A landscape with many valleys, sampled at points; each row gives a point and its height.
A ball rolls from a point to the lowest of its 5 nearest points, and stops where none of them is lower. Distance is the straight distance between rows; heights are no part of it.
rebo (h 37.1): [139 108 152 197 122 117 142 177 122 150 148 166 195 157 112 114 117 121
 141  74 130  79 115  88 131 140 162 109  95  76 130 181 178 117 128 132
  85  81 126 143  96 150 154 163]
fego (h 43.8): [110 134 138 116 136 159 109 103 147 133 125  83 107 114 128 119  97 156
 123 152 114 168 106 118 143 123 100 138 127 157 112 105  93 110 120 122
 181 115 108 128 124 151 109 109]
temo (h 52.3): [109 150 119 165 170 155 135 187 171 102  92 124 137 158 147  97 138 144
 125 126 132 104 156 100 123 129 147 110 111 131 150 138 158 114 123 151
 104 103 100 118 112 167 135  99]
sor (h 48.8): [105 143  79 175 141 197  98  57 144  73 115  61 127  70 114 119 155 156
  64 154 121 107 158 118 141  93 113  92 131 166 143  84 107 115 104 134
 104  90 123  96 125 158  97 160]
kome (h 32.6): [114 125  68 201 152 211  97 107 190  86 133  65 143  61 128 111 139 162
  94 149 132  99 149  87 132  99 152  80 112 142 135 101 117 101 116 121
 142  82  97  67 125 160 131 132]
vitak (h 43.2): [102 154  91 149 166 179 113 153 178  95 101  99 140 120 145  99 137 152
 116 133 133 111 150 109 125 120 152 112 119 131 147 144 128 105 109 147
 125 102  85  99 130 160  99 120]
geza (h 38.1): [136  87 148 168  90 111 163 186  98 152 151 161 183 141  97 127 126 120
 147  85 139  91 124  81 119 145 138 132  91  66 126 152 171 126 125 158
 106  98 148 134  97 111 136 150]
Gele (h 34.0): [150 168 140 141 139  88 104 113  99 140 101 158 197 175 137  94 139 105
 113  86 145 113 158 165 118 139 151 153 132 134 184 179 189 165 103 122
  34 122 153 184 112 114 111 161]
ruza (h 55.5): [119 148 130 167 165 136 147 176 168 124  82 136 146 142 160  96 138 116
 131 112 136 106 150 103 119 133 163 111 115 130 146 133 166 141 118 165
 104  97 113 130  76 162 135 101]
zoz (h 26.7): [136 146 140  40  84  58 126 111 107 149 131 190  98 157 105 193 117 104
 138 149 114 134 115 168 115 148  77 122 175 105 114 123 108 128 129 106
  90 194 154 134 167  90 148 136]
komu (h 20.1): [108 144  81 189 189 206 113 158 186  76 102 102 136 102 162 116 155 152
 129 124 139 113 158  89 115 108 173  84  97 130 148 133 136  86  95 121
 139 105 100  83 137 161 145 110]
koloz (h 28.7): [140 123 121 123  93 121 106  64 120 125 140 113  62 100 100 168 138 135
 110 121  74 163 154 130 132 108  98 142 157 212  97  82  27  92 132  95
 200 139  96 132 151 167 112 112]
Riger (h 33.4): [127 146  90 153 164 192  97 112 183 105 134  72 139  86 130 112 115 157
 105 149 106 115 140 108 111 117 124 119 115 138 141  88 104 105 115 119
 158  75 107  66 122 140 122 116]
bop (h 27.3): [118  64 142 141 143 156  98 109 145 117 149 117  75  98 129 143 122 127
 136 110  70 158 115 115 118 129 152 130 134 172 111 112  27 104 150 124
 219 149 114  77 159 154 160  95]
Mog (h 20.5): [132 110 131  73  94 108 121  73 123 118 136 113  81 104 118 154 133 109
 143 129 106 168 132 123 123 115 128 130 175 176 109 103  66 132 164 104
 195 160  85 129 141 152 126 106]
gise (h 39.3): [128 136 101 143 129 182  96  67 165 125 121  84  84  84 121 129 109 144
 103 130  83 139 130 139 157 104  91 136 125 191 117  68  71 101 129 117
 164  60 128  92 135 148 128 122]
zukin (h 61.9): [137  94 145 102 111  76 192 139 125 147 153 205 116 161  92 183  90 102
 129 101 131 109  88 129 126 128 136 139 107 103 122 136  99  86 127 127
 125 122 148 120 103  77 168 165]
mul (h 30.1): [ 78 169 115 147 171 178 109 149 158  86  92  91 144 125 138  98 152 133
 107 124 150 119 163 111 118  94 184  84 114 158 159 147 152 109 124 143
 113 128  87 104 118 154  88 135]
pafe (h 36.0): [154 123 131  80  88  81 152 139  81 172 144 180 121 156  97 144 153 140
 109 138 152 122 105 145 129 156  96 142 122 100 137 145 160 144 144 150
  89 157 184 166 135  83 103 146]
kog (h 37.6): [127  91 160 107 120 105 131 135 138 115 129 163  68 123 117 138 106 104
 122 122  77 149 103 125  75 126 154 102 147 165 120  99  24 109 158 117
 194 174  95  91 145 153 141  79]
bukeg (h 40.5): [144 131 147  81  89  72 152 102  98 170 133 231  82 159  81 201  87  89
 139 122  99 124 104 170 108 150  89 133 152 111 110 129  95 108 122 104
  87 183 131 148 136  74 142 158]
tusib (h 26.4): [154 141 133  38  77  60 162 119  98 171 151 191  96 163  93 175 135 129
 116 132 143 130 100 159 121 164 102 134 142 109 125 145 146 146 141 122
  80 162 170 165 148  82 117 148]
dif (h 24.8): [123 115 137  72  91  96 134  99  94 128 158 124 115 117 129 141 131 129
 176 147 152 169 127 141 121 118  98 140 163 118 108 119 122 156 120 131
 153 160 160 130 154 108 137 122]
fug (h 37.7): [138 134 143  46  91  52 160 113  86 175 135 215 104 157 104 188 110 106
 124 125 131 135  96 175 117 164 104 129 132  98 112 142 128 104 144 109
  83 158 138 152 123  95 131 161]
lop (h 34.6): [122 114 142  99 102 121 129 123 129 140 133 134 114 129 140 136 103 130
 146 164 135 170 119 108 125 123 105 146 132 143 115 102 118 127 142 141
 194 155 125 121 136 129 145 102]
nudo (h 49.6): [124  93 151 142  98 107 169 156  98 150 139 163 144 138 112 135 128 130
 124  96 157  94 122 112 132 126 136 135  84  94 129 136 144 128 129 156
 123 120 160 137 100  99 140 150]
zuse (h 36.3): [137  79 151  94 104  85 147 140 147 140 112 183  80 152 129 164 111 107
 118 138  89 135  98 116  98 135 150 125 141 149 122 123  76 110 162 116
 189 171 120 105 126 115 161  92]
Lok (h 49.8): [147 125 153 141 105 121 156 163  92 148 124 149 144 136 115 113 135 133
 119 104 163 118 122 149 111 140 116 154 117  87 113 139 149 144 117 159
  94 132 175 155 120 109 116 148]
satud (h 35.7): [121  86 139 101  97 109 138 129 137 140 117 167  96 142 139 147 103 109
 135 152 130 149 106 110 124 117 139 137 134 134 107 128 106 122 152 135
 195 182 123 118 127 100 160  94]
pamoz (h 53.4): [141  63 149 137 112  97 177 176 119 146 176 180 159 153  93 147 113 122
 149 109 132  90 107  87 130 147 158 121 100  64 138 152 121  99 139 151
 130 109 147 127 102 103 148 168]
Sazak (h 78.6): [123 166 120 117 141 143 121  99 134 119 152  45 130  98 127 101 113 122
 126 177 135 140 133 136 166 132 111 135 142 143 116 120 137 160 143 107
 116  93 115 114 123 129  90 132]
rogo (h 48.7): [131 111 140  88  88  72 168 119 114 156 134 221  88 157  91 187  90 106
 139 106 120 120 106 158 109 139 122 143 139 102 118 124 103  84 134 114
 111 165 147 132 115  86 159 164]
Kadak (h 50.2): [114 182 121 139 174 137 126 146 151 114 103  92 147 125 155  70 134 102
 131 137 172 112 148 120 144 119 155 119 140 130 139 143 168 164 134 136
 104 127  94 135 111 143 102 132]
minuz (h 38.0): [110 132 131 128 136 157 103 129 153 129 117 101 106 127 131 110 113 156
 116 158 112 170 109 111 134 125 117 135 122 133 133 105 107 125 137 133
 189 124 110 123 127 140 123  99]
mebi (h 28.5): [126  74 100 176 199 196  98 117 175 132 123  90 109  99 171 137 102 128
 120 121  86 162 133 104 140 137 135 124  98 142 102 117  82  96 140 106
 217  98 118  74 129 141 154  81]
Vitu (h 29.6): [118 112  99 148 173 188  91  89 187 130 137  90 123  85 142 121 104 147
 107 127  85 143 124 113 148 124 115 118 107 175 117  86  75 107 121 118
 202  48 115  75 127 152 144 102]
kuzo (h 35.8): [165 148 153 146 149  77 111 131  98 142 114 152 212 185 133  98 135 110
 104 104 153 117 144 142 127 155 151 158 139 128 174 179 202 165 112 107
  23 134 150 197 110 117 114 164]
Kurum (h 28.2): [122 138  71 178 175 226 108 137 190  80 122  72 145  76 138 122 143 141
 119 145 126 107 153  75 125 110 148  98 110 130 132 125 127  94 108 122
 151  76  97  55 132 151 131 111]
bigav (h 7.3): [109 174 123 134 160 166 143 162 144 116 114  85 137 116 134  75 123 122
 108 154 146 125 141 126 153 119 132 121 123 130 144 130 142 138 119 141
 128 119  89 118 119 159  99 135]
Vafup (h 46.2): [132 144 136  73 115 122  94 101  92 124 164  95 118 122 132 127 142 148
 159 167 147 152 136 172 125 127  90 165 162 106 110 119 142 175 107 132
 106 171 172 164 178 103 114 125]
sibet (h 23.7): [140  96  62 195 229 224 146 167 200 110  70  91 152 119 175 151 160 143
 148 108 126 124 145  89 123 120 165  88  78 130 134 140 117  85 141 108
 165  95 109  72 119 166 165  76]
bebag (h 59.4): [140 108 146 200 149 112 151 180 166 123  90 144 172 157 134 119 141 131
 141  87 112 100 123  87 122 150 155  98  96 106 141 151 182 119 147 161
  93  94 121 134  89 165 154 107]
pivov (h 58.0): [156 113 150  73 105  76 173 143  99 161 179 190 127 169  73 174 108 124
 117 112 130 109  87 144 123 159 118 129 107  84 148 165 127 111 151 129
  99 130 144 153 108  91 117 180]
zova (h 61.2): [126 150 122 107 131 124 138 105 123 125 147  70 126 111 132 113 126 115
 146 166 145 157 122 148 156 134  85 146 157 119 110 111 148 166 126 110
 130 127 133 142 131 134 112 122]
zovu (h 35.4): [ 96 160 119 152 167 149 135 166 161  95  82 115 158 150 154  97 147 115
 144 109 169 105 150 117 130 104 200  93 118 151 165 156 181 127 134 152
  98 118  92 121 101 164 115 125]
Pof (h 22.5): [136 111 122  67  86  94 156  98 120 134 141 154  97 125 124 150 107  92
 165 139 141 142 116 123 122 113 111 139 157 141 105 124  84 149 133 125
 164 188 145  98 147 102 148 116]
labi (h 30.2): [129 118  89 160 202 203 103 159 187  90 100  96 136 109 142 124 139 147
 125 127 118 116 137 102 127 124 138 114  83 118 140 117 105  88 106 125
 156 101 108  78 125 151 136 101]
bolam (h 27.0): [141 130 159 174 116 120 110 161  96 151 152 184 200 155  99 100 117 119
 150  51 127  95 110 105 110 137 170 126  91  62 151 210 194 125 109 126
  71  99 120 172 111 149 120 165]
Ped (h 12.9): [105  55 143 161 171 175 102 140 136 117 124 102 103 110 162 148 113 132
 134 121  80 171 132 114 118 123 145 124 114 135 115 116  63  90 149 129
 222 130 126  90 133 145 158  91]
kas (h 33.9): [119 151  85 154 168 196  96 125 174  81 115  65 140  77 119 102 139 151
  92 152 120 114 151  99 131 106 132 104 119 148 146 120 107 101 100 135
 127  82  96  64 130 147 120 130]
tuf (h 15.2): [135 142 118 125  82 117 120  60 120 119 130  91  70  93 113 166 132 148
 127 135  93 173 119 133 148 119  87 149 159 212  96  83  84 118 135  92
 184 123 104 151 140 150 110  99]
nukos (h 67.2): [126 151  76 127  94 144  93  33 150 133 108 103  48  95 138 166 155 113
  89 159  72 149 155 183 161  99  67 145 191 203  95  39  73 121 107  69
 162 117 135 147 154 156 128 118]
koto (h 5.0): [130 124  71 198 210 215 139 170 198  89  88  85 145 102 165 139 178 140
 146 117 127 114 154  91 127 117 171  82  89 140 140 132 136  90 116 117
 144 106  98  75 124 161 151  90]
Vazep (h 28.8): [132 106 139  85  91  86 154 108 122 121 131 165  86 136 113 160 102  83
 153 145 111 140 108 120  97 117 137 131 165 164 110 109  72 136 162 108
 187 186 100 106 127 121 166 108]
savi (h 38.5): [145  93 153 103 105  96 158 177 107 169 184 187 171 145  75 143 113 130
 133  77 129  88  98 103 118 136 147 117  86  52 161 185 138  90 139 145
 110 103 135 147 113 106 125 182]
Foso (h 34.1): [141 138 135  46  78  76 111  97 104 127 167 126 116 130 130 144 144 142
 170 143 141 154 131 155 109 122  94 134 175 117 105 122 116 160 136 132
 108 172 173 143 183 101 131 128]
kotaf (h 51.0): [126 114 124 188 203 179 148 194 178 116  76 121 140 152 162 117 158 144
 139 122 119 119 149 116 116 136 142 114  86 106 152 123 142 110 111 141
 129 103 122  94 105 169 159  91]
roz (h 30.5): [144  90 151 178 117 124 139 192 106 154 179 169 199 148 100 117 128 126
 154  65 127  92 116  76 117 148 169 107  77  51 142 205 175 103 119 158
 110 105 128 165 110 129 135 168]
vas (h 46.8): [ 98 160 116 177 157 117 120 151 130 100  82 122 172 149 148  96 135  92
 143  90 171  97 158 122 138 100 200 120 112 146 175 157 188 167 126 140
  76 110 109 135  96 146 125 123]
Vin (h 38.6): [121 151 135 170 141 118 124 139 104 124 103 156 186 174 132  83 127 101
 125  77 148 100 138 152 134 123 160 142 128 122 168 164 181 147 110 126
  52 118 145 154 105 132 138 158]
keb (h 51.6): [133 131 147 118 125 113 122 147  78 135 131 133 130 142 142  96 132 125
 122 125 160 116 126 172 121 141 108 152 122  98 135 135 162 160 113 137
  87 151 183 168 139 101 110 132]
fanu (h 15.3): [151 150 128  22  84  38 143 114 102 180 149 208 109 161 115 190 128 105
 137 150 132 121 111 170 129 173  96 122 157 102 107 131 150 149 151  89
  81 176 164 172 156  80 123 137]
gar (h 55.7): [138 176 145 128 158 120 110 132  96 125 121 108 154 153 153  83 139 108
 112 122 157 120 150 178 127 139 135 160 148 105 135 140 156 181 111 130
  72 155 164 165 143 112 112 148]
zimo (h 37.9): [120 126 142 143 165 171 113 170 176 134  93 120 126 132 166 101 122 155
 113 158 118 136 132 106 122 127 113 128 109 110 146 115 125  98 114 142
 155 105 108 117 118 153 130  99]
Mor (h 54.3): [146  91 158  91 107  96 181 163 101 148 176 182 155 151  75 173 105 131
 139  94 136 110  92 124 122 158 138 137  92  74 154 157 119  93 147 138
 103 119 153 139  96  89 132 177]
nuv (h 66.5): [108 115 146 136 110 129 155 155 120 150 108 132 121 132 153 110 125 122
 134 147 163 135 110 112 143 115 118 150 111 115 113 123 140 151 120 147
 141 140 127 137 100 115 142 112]
tese (h 52.2): [140 120 158 186 103 120 159 163 108 147 126 153 168 136 127  98 129 128
 138  89 154  83 130 113 143 136 130 140  85  95 121 151 167 150 115 144
  93 100 150 161  90 138 133 136]
nibab (h 41.4): [115 160 113 126 159 170 113 150 162 114 126  81 117 127 142  90 121 156
 111 163 120 138 129 121 137 130 122 125 124 137 131 118 118 126 129 127
 142 107  99 115 119 150 100 113]
paf (h 31.6): [128 114 122  51  86  97 135 121  94 144 141 157 100 147 118 151 135 122
 140 151 141 145 108 167 109 134 105 143 159 105 114 135 116 139 120 133
 115 181 171 130 155  96 138 122]
fek (h 23.5): [126 143 136  88  94  97 132  81  89 120 151 104  98 109 130 159 144 119
 186 147 142 173 123 140 145 116  91 139 163 148  95 107 112 155 129 113
 161 152 129 142 173 122 128 112]
Zapa (h 43.1): [ 92 184 110 147 161 138 124 131 138  92  87  93 160 135 150  86 147  98
 129 116 174 121 165 134 139  96 197 114 132 151 162 156 173 156 129 137
  99 134  89 127 122 139 113 138]
zamut (h 8.7): [119 113 128  76  81  98 128  76 115 126 140 113 107 111 131 143 129 108
 178 152 142 173 120 132 133 108 108 149 173 148 107 121  85 146 142 123
 177 173 116 128 153 111 154 116]
lebu (h 71.9): [118 180 113 121 171 143 128 112 125  90 129  77 157 115 154  79 135  99
 117 139 152 112 150 149 145 127 147 134 135 131 139 150 166 168 123 130
 102 142 116 121 136 121  90 143]
belo (h 33.2): [144 152 124  91  88  97 134  61  81 122 170  81  92  90 125 160 145 142
 169 164 128 162 142 155 144 121  85 148 173 175  87  88 116 150 128  97
 156 145 124 141 171 120 138 107]
bora (h 36.2): [135 100 150 141 103 110 166 158  82 163 144 170 144 142  92 141 122 128
 121  94 149 102 113 122 126 140 116 144  85 102 134 158 148 129 116 163
  92 112 173 155 101  99 121 161]
Bodeg (h 45.0): [145 133 149  65  96  59 166 130  94 181 161 211 108 164  71 208  85 112
 116 108 139 125  87 156 129 174 115 136 131  95 121 160 133 100 151 115
  86 146 138 167 123  75 120 170]
Bolo (h 62.0): [128 160 141 115 150 139 123 125 130 123 132  69 125 111 147  78 107 125
 129 173 151 146 118 125 155 133  97 140 137 123 115 120 139 156 129 134
 128 125 109 128 114 138 100 117]
bar (h 36.1): [165 127 139  92  96  58 123 132  78 152 162 158 139 157 135 122 172 135
 100 156 180 119 132 167 129 172 128 146 148 114 123 132 194 179 146 120
  72 169 191 183 149  75  96 135]
Lekuv (h 34.2): [154 139 148  55  94  79  97 121  91 141 162 117 117 142 140 121 155 142
 140 171 143 138 130 168 109 151  96 122 166 107 121 120 154 179 132 131
 102 185 176 170 177  95 103 126]
Nubu (h 61.5): [121 179  82 122 145 157 118 102 146  93 130  50 144  86 119  94 138 132
  98 171 133 120 137 131 158 101 119 111 149 163 126 122 129 140 140 121
 117 105 100 108 132 139  88 128]
kidap (h 39.1): [138 150 144  39  88  71  99  96  98 121 174  99  94 129 114 143 160 156
 172 153 144 149 136 168 112 139  87 136 174 134 110 100 123 175 135 121
 116 163 167 142 200  95 126 127]
sito (h 60.6): [131  84 141 130  92  97 186 154 142 150 115 175 129 149 133 146 109 126
 131 128 133 119 107  96 136 131 132 148 111 139 122 128 128 109 140 150
 169 147 142 123 110  99 155 134]
nubeb (h 38.7): [145 136 153 151 129  95 119 146  77 143 120 154 149 146 117 102 137 130
 123  94 144 107 121 136 119 145 135 144 111 100 143 159 166 154  92 142
  58 135 161 170 109 121 109 167]
rud (h 27.1): [112  93 147 121 105 143 104  85 136 125 137 119  86 101 125 149 128 143
 137 119  74 170 124 123 126 123 123 140 152 187 114 102  35  94 143 127
 215 129 108 119 143 154 126 101]
duba (h 41.9): [135 150 144  94 111 121 127  77 104 125 163  67 102 100 127 142 126 129
 167 162 132 170 117 157 158 121  87 137 154 135  92  95 129 167 136 110
 144 124 132 147 158 120 121 118]
Bib (h 56.3): [139 123 155  88  97  57 161 117 100 173 155 237  82 154  73 218  98 117
 142 109 118 123  88 162  93 159 108 140 136 104 112 149 114  66 140 103
  94 164 108 173 110 100 126 176]
zaruk (h 53.7): [112 192 109 130 149 150 120 124 146  99 134  70 139  95 150  89 126 119
 112 160 148 133 137 133 159 112 137 112 146 146 136 147 137 155 135 138
 119 109  88 100 121 150  84 128]
vobu (h 44.4): [105 147 100 160 171 184 124 176 178  96  96 109 143 150 154 102 173 163
 125 100 123 109 151 113 102 104 179  86 118 143 176 140 157 113  94 156
 106 120  97 100 121 161 131 102]
telam (h 9.1): [104  84 150 148 158 169 120 158 157 120 106 127 121 145 149 132 108 144
 132 128  97 156 118 116 119 133 120 148 106 135 123 113  88  84 115 147
 196 158 136 104 132 132 153  96]
Vefu (h 32.4): [126 142 121 112 106 118 135  64 122 126 140  75  87 107 112 149 140 145
 153 153 118 186 128 133 159 126  76 144 154 186  88  91 111 134 149  95
 169 121 109 144 146 134 117 122]
tunuk (h 51.9): [124 145 143 153 142 128 136 144 104 125 112 142 147 149 134  86 146 107
 140 118 155  99 131 146 139 126 135 157 132  96 132 140 158 167 101 147
  91 142 155 157 123 123 127 135]
Beno (h 76.3): [119 172 115 145 171 130 137 116 105 116 108 121 157 144 146  64 126  93
 135 111 158  91 166 150 136 119 168 142 139 122 162 156 169 174 108 123
  79 128 141 120 125 107 114 138]
rap (h 40.9): [120 146  79 141 151 187  92 102 165  85 119  56 140  74 120 112 134 163
  87 164 124 109 154 123 136 100 117 102 125 162 138 102 102 120 111 129
 113  84  94  98 132 160  98 142]
kob (h 66.1): [126 175 127 135 164 127 129 142 111 114 112 107 137 127 138  76 113 107
 126 145 163 121 137 149 145 113 133 147 130 108 114 137 156 176 125 131
 103 138 135 131 120 121 112 126]
vusab (h 43.4): [144 151 145 105 121  98  98 140  95 140 149 117 131 150 144  96 149 132
 123 159 150 140 145 187 120 144 103 146 153 108 123 131 174 178 120 132
  83 188 171 164 154 107 120 136]
fif (h 26.9): [123 127 140  95  95 111 137  74 119 133 137  90 100 110 120 133 102 153
 150 159 128 188 111 134 141 121  94 141 154 165 111 103 100 143 140 122
 184 137 111 135 121 122 129 103]
Tumir (h 28.6): [117  94 116 159 137 168  80  86 154 127 144  89  89  92 139 137  94 147
 115 114  78 159 122 123 130 126 121 142 133 184 104  81  65 104 130 109
 209  82 126  83 130 153 152 110]
rak (h 32.9): [139 133 152 187 120 116 128 154 107 133 141 174 187 151 114 109 117 112
 143  55 130  83 123 117 120 133 164 131  94  85 157 194 192 145 115 128
  61  95 129 161  91 137 132 157]
ditud (h 47.1): [143 163 156 151 137 106 125 141  92 153 115 145 160 156 135  95 152 120
 106 114 150 117 137 164 122 149 130 159 130 117 138 152 171 177 116 122
  53 130 154 185 116 111  95 152]
Gatib (h 46.6): [110 164 136 143 169 147 143 178 160 115  83 114 140 141 158  80 140 117
 127 121 141 115 137 117 129 127 143 124 117 125 141 130 167 142 129 153
 102 107 105 138 111 148 126 115]
Sepom (h 30.8): [ 75 150  74 199 175 215  97 126 158  81 122  71 151  82 141 113 162 143
 104 118 131 104 158  91 111  92 172  68 105 153 141 131 149  95  92 111
 136 103  82  86 143 165 127 132]
pizup (h 51.8): [114 140  77 124 140 173 113  81 145  96 121  45 130  76 121 127 148 164
  79 173 117 109 141 139 156  90 105 109 139 182 150 106 107 130 137 132
 101  81 115 104 119 150  90 142]
rafus (h 37.8): [121  88 104 175 207 202 129 155 178 120  86 102 148 120 177 135 130 138
 133 116 105 128 139  98 140 133 134 135  96 101 125 112 105  96 119 136
 174 115 118  87 114 144 175  79]
Viba (h 44.8): [163 135 152 114 105  76 138 140  66 158 146 160 148 152 115 120 161 136
  99 109 158 114 130 155 132 170 128 147 135 103 135 160 180 166 139 137
  60 139 185 202 127  82  85 163]
miro (h 25.6): [138 128 123  50  85  70 137  98  91 148 141 182 104 148 109 160 108  94
 165 143 126 138 119 155 103 136  95 134 176 113 112 129  74 155 123 118
 137 180 152 114 153 103 160 121]
sen (h 49.9): [119 124 152 156 144 155 144 178 161 136  86 123 132 135 161  92 127 144
 110 138 135 133 135 110 130 139 133 138 108 116 122 117 154 121 114 151
 135 111 114 137  93 152 131 101]
Nituv (h 32.8): [134 128 114  69  83  89 164 107 110 149 130 189  91 142 111 160 108  96
 144 138 124 135 109 149 103 126 111 145 158 115 104 114  98 132 120 134
 124 185 160 119 143  87 170 141]
Zati (h 11.9): [121  83 153 137 128 127 141 162 142 136  93 152 109 151 152 133 119 126
 121 153 124 162 104  96 116 136 127 147 117 140 140 110 116 101 140 159
 196 150 134 131 122 120 139 100]
vebe (h 53.0): [129  97 142 114  88  86 188 153 115 149 115 190 109 138 115 158  95 111
 138 129 143 130 121 116 127 117 128 145 125 115 115 115 119 117 137 146
 146 151 150 120 115  77 160 130]
potek (h 23.6): [112  68 122 159 155 183  87 110 144 121 134  96 101  84 150 142 103 138
 126 116  74 168 120 106 134 127 128 126 125 160 110 108  68  96 136 117
 216 108 108  81 146 148 149  80]
gine (h 13.0): [152  95 163 154 103 117 118 165  87 143 174 155 189 149  95 119 135 145
 135  77 128 105 103 110 118 145 151 127  87  68 138 196 172 117 119 139
  94 115 138 180 112 129 115 188]
guve (h 27.2): [122  68 154 120 117 129 126 145 151 126 120 147 111 149 135 149 108 136
 126 150 102 167 121 112 106 122 148 126 137 144 137 129  89  92 139 144
 202 163 122 103 132 129 147 101]
rogi (h 27.4): [120 120 130 136 185 191 102 133 167 127 109 101 126 119 163 100 115 145
 121 136 104 146 130 108 115 137 117 135 112 122 123 111  99  93 108 132
 177 112 113  88 132 151 141 109]
keku (h 39.4): [134  79 157 165 118 129 128 209 120 160 188 182 201 170  97 123 135 141
 152  68 130 100 116  92 126 134 182 106  74  16 156 216 204  92 131 131
 105 112 122 146 129 146 120 167]
sigu (h 11.7): [161 138 161 143 134 104 102 116  93 151 131 164 211 186 115 102 116 114
 120  67 132 109 130 134 117 132 167 142 113  99 180 207 202 142 105 101
  38 108 139 185  90 132 123 177]
Bilof (h 41.2): [ 79 158  92 185 137 205  86 103 147  70 103  75 150  81 125 108 143 142
  90 149 125 105 152 107 118  90 152  69 117 162 152 130 135 100 109 127
 114 105  86  99 126 162  91 156]
tar (h 40.3): [136 119 120 151  96 158 105  67 114 108 131 108  60  69 128 162 140 126
 103 100  59 146 143 146 140  98 101 138 152 208  90  59  30 102 138  97
 217 117  93 129 155 162 128 107]
lem (h 51.3): [124 150  90 122 133 171  91  77 159 108 113  50  94  72 121 132 123 154
  81 151  97 138 129 154 154 103  84 137 141 186 139  65  92 114 127 123
 133  66 127 101 122 145 115 132]
tuseg (h 41.3): [147 103 141 126 102  76 168 124 124 136 135 216  70 130 120 164  81  63
 144 134 105 123 100 132  93 131 149 134 157 123 111 110  77 123 147  85
 158 185 109 108 125 106 163 120]
gid (h 38.9): [ 80 157  87 207 147 211  80  86 151  63 114  56 148  70 125 110 151 148
  83 146 116  93 161  86 115  92 160  57 115 156 141 104 131 109  93 124
 122 105 100  97 143 175 122 148]
Difi (h 55.3): [112 172  87 145 150 169  93 104 134  82 112  63 142  94 126  99 150 135
  85 161 130 111 161 114 144  99 129  91 142 157 145 141 127 129 135 128
  97 106  95 102 130 163  77 157]
rizu (h 48.9): [119 137  95 149 117 170  96  51 140 123 131 101  73  82 124 145 114 147
  95 121  75 169 132 162 158  98  90 151 144 204 103  48  63 112 118  90
 176  77 124 127 131 158 135 118]
zolo (h 66.6): [132 164 104 117 111 133 128  49 143 125 140  52  95  92 126 134 126 151
 101 172  99 148 124 158 179 118  70 134 162 185 111  80 126 127 136  82
 132  81 115 127 136 131 106 142]
kosa (h 40.4): [129 134 148 188 130 118 139 162 128 131 116 161 195 159 136 102 125 111
 155  65 129  81 118 101 125 130 171 115  91  96 154 158 206 158 123 134
  63  72 127 136  98 152 141 151]
futo (h 40.2): [135 120 132  80  90  88 173 131  82 147 129 184 109 159 105 156 120 114
 118 117 145 116 129 156 119 125 113 135 131  98 126 133 130 125 136 148
  99 166 192 131 143  83 137 137]
Mufet (h 23.1): [133  97  65 178 212 210 116 148 208 121 106  80 146  97 172 145 134 136
 121 130 123 127 132  90 137 139 158 101  85 134 127 113 102  92 141 107
 189  88  88  53 127 163 152  92]
Lom (h 25.1): [143 143 127  24  78  45 121 106 108 150 149 181  96 162 129 169 140 117
 156 165 142 130 118 165 114 164  97 119 174 107 119 128 146 168 147 113
  87 182 161 142 175  86 129 117]
paza (h 9.8): [ 78 167 106 167 164 153  93 136 151  82  91  92 154 144 140  99 146 121
 110 117 147 121 166 111 129  97 197  83 116 172 158 157 174 117 120 138
 108 133  79 123 126 161  99 139]
pebis (h 12.8): [166 140 126  25  73   9 104 106 104 158 178 190  98 154 130 158 148 116
 147 155 162 108 110 171 136 164  99 114 162 100 115 121 174 179 156  97
  86 174 151 160 200  53 120 136]
lika (h 32.7): [144 102 142 110 103 121 127  99 118  95 143 136  65 101 105 164 143 140
 134 115  68 145 138 132  93 132 147 123 153 183 100  97   4 104 164 111
 205 146  69  92 158 178 137  82]
fabe (h 63.1): [123 128 144 172 137 123 155 174 125 148 105 131 137 133 142 107 121 126
 136 132 151 111 133 123 145 133 120 150 107 101 112 136 169 157 121 150
 122 129 143 146 106 134 139 139]
Pimu (h 6.7): [154 113 151 134  96 106 151 162  69 147 151 182 178 145  82 124 145 141
 120  85 136  92 107 105 125 140 142 134  94  70 139 173 159 123 123 155
  78 122 148 162 112 109 119 176]
luvug (h 35.6): [109 130 121 134 127 155  96  61 143 126 135  99  95  95 132 153 102 154
 110 128  82 173 120 133 147 112  89 151 141 184 108  77  67  98 123 120
 175  94 120 122 132 156 119 119]
fafir (h 55.0): [134  93 142 170 122 119 160 178 132 143 102 156 148 152 141 128 120 136
 133 126 143 110 119  97 130 133 131 129  97 114 128 128 156 123 138 160
 136 111 141 154  95 121 140 118]
gek (h 54.7): [128 129 136 109 114 118 133 135  95 145 140 121 112 127 141 100 121 119
 148 155 156 139 111 153 134 126 103 157 152  87 110 121 138 177 114 148
 120 170 171 143 145  95 129 122]
sinab (h 52.0): [133  83 151 183 148 132 147 189 164 148  85 146 159 157 151 131 133 150
 140 112 103 110 133  96 114 152 136 105  81 107 142 129 149 101 136 164
 119  96 132 141  92 138 147  96]
Beku (h 40.6): [136  61 170 181 143 132 144 193 142 141  87 148 137 151 151 140 128 147
 125 131 110 139 130  87 122 138 123 133  93 124 142 114 138  91 134 169
 148 119 138 129  99 127 151  94]
fika (h 26.8): [153 149 162 165 118  99 113 149  81 141 126 165 194 156 118 100 134 120
 123  66 136  98 134 142 115 135 154 140 112 101 158 185 191 150 118 126
  55 110 149 168  96 125 108 159]
solu (h 19.1): [129 133 120  63  93  87 134  92  99 128 152 124 112 122 108 156 129 109
 173 141 134 159 135 146 131 126  93 142 185 131  95 111  91 159 134 120
 150 169 144 120 164  95 162 121]
Voseb (h 26.0): [157 131 140  31  82  45 106 112  99 158 169 161 110 149 132 135 160 124
 130 174 155 125 121 165 120 162 103 126 166 106 109 119 157 178 158 115
  84 179 183 162 175  72 105 136]
zofut (h 66.0): [130 145 141 119 120 126 145 130 117 140 130 110 128 111 137  89 110 124
 139 156 157 150 124 135 154 121  99 142 132 113  99 117 155 158 144 130
 155 145 116 135 120 127 138 106]

For each start below, name the point where the ball stops.
bebag => Pimu
fabe => telam
zukin => zamut
Bib => pebis
nuv => telam
pizup => koto
gise => telam
Difi => koto
Nubu => koto
sor => koto

Call two points neighbours if one is among the 5 nearest of the other. Go from one point of each pair to the other, from neighbour to neighbour, staying as low as possible. Name the highest point that can't be avoided.
telam / zamut => bop
Pimu / pebis => Viba
zamut / paza => vitak
sigu / Pimu => bolam
pebis / zamut => zoz
bigav / telam => nibab
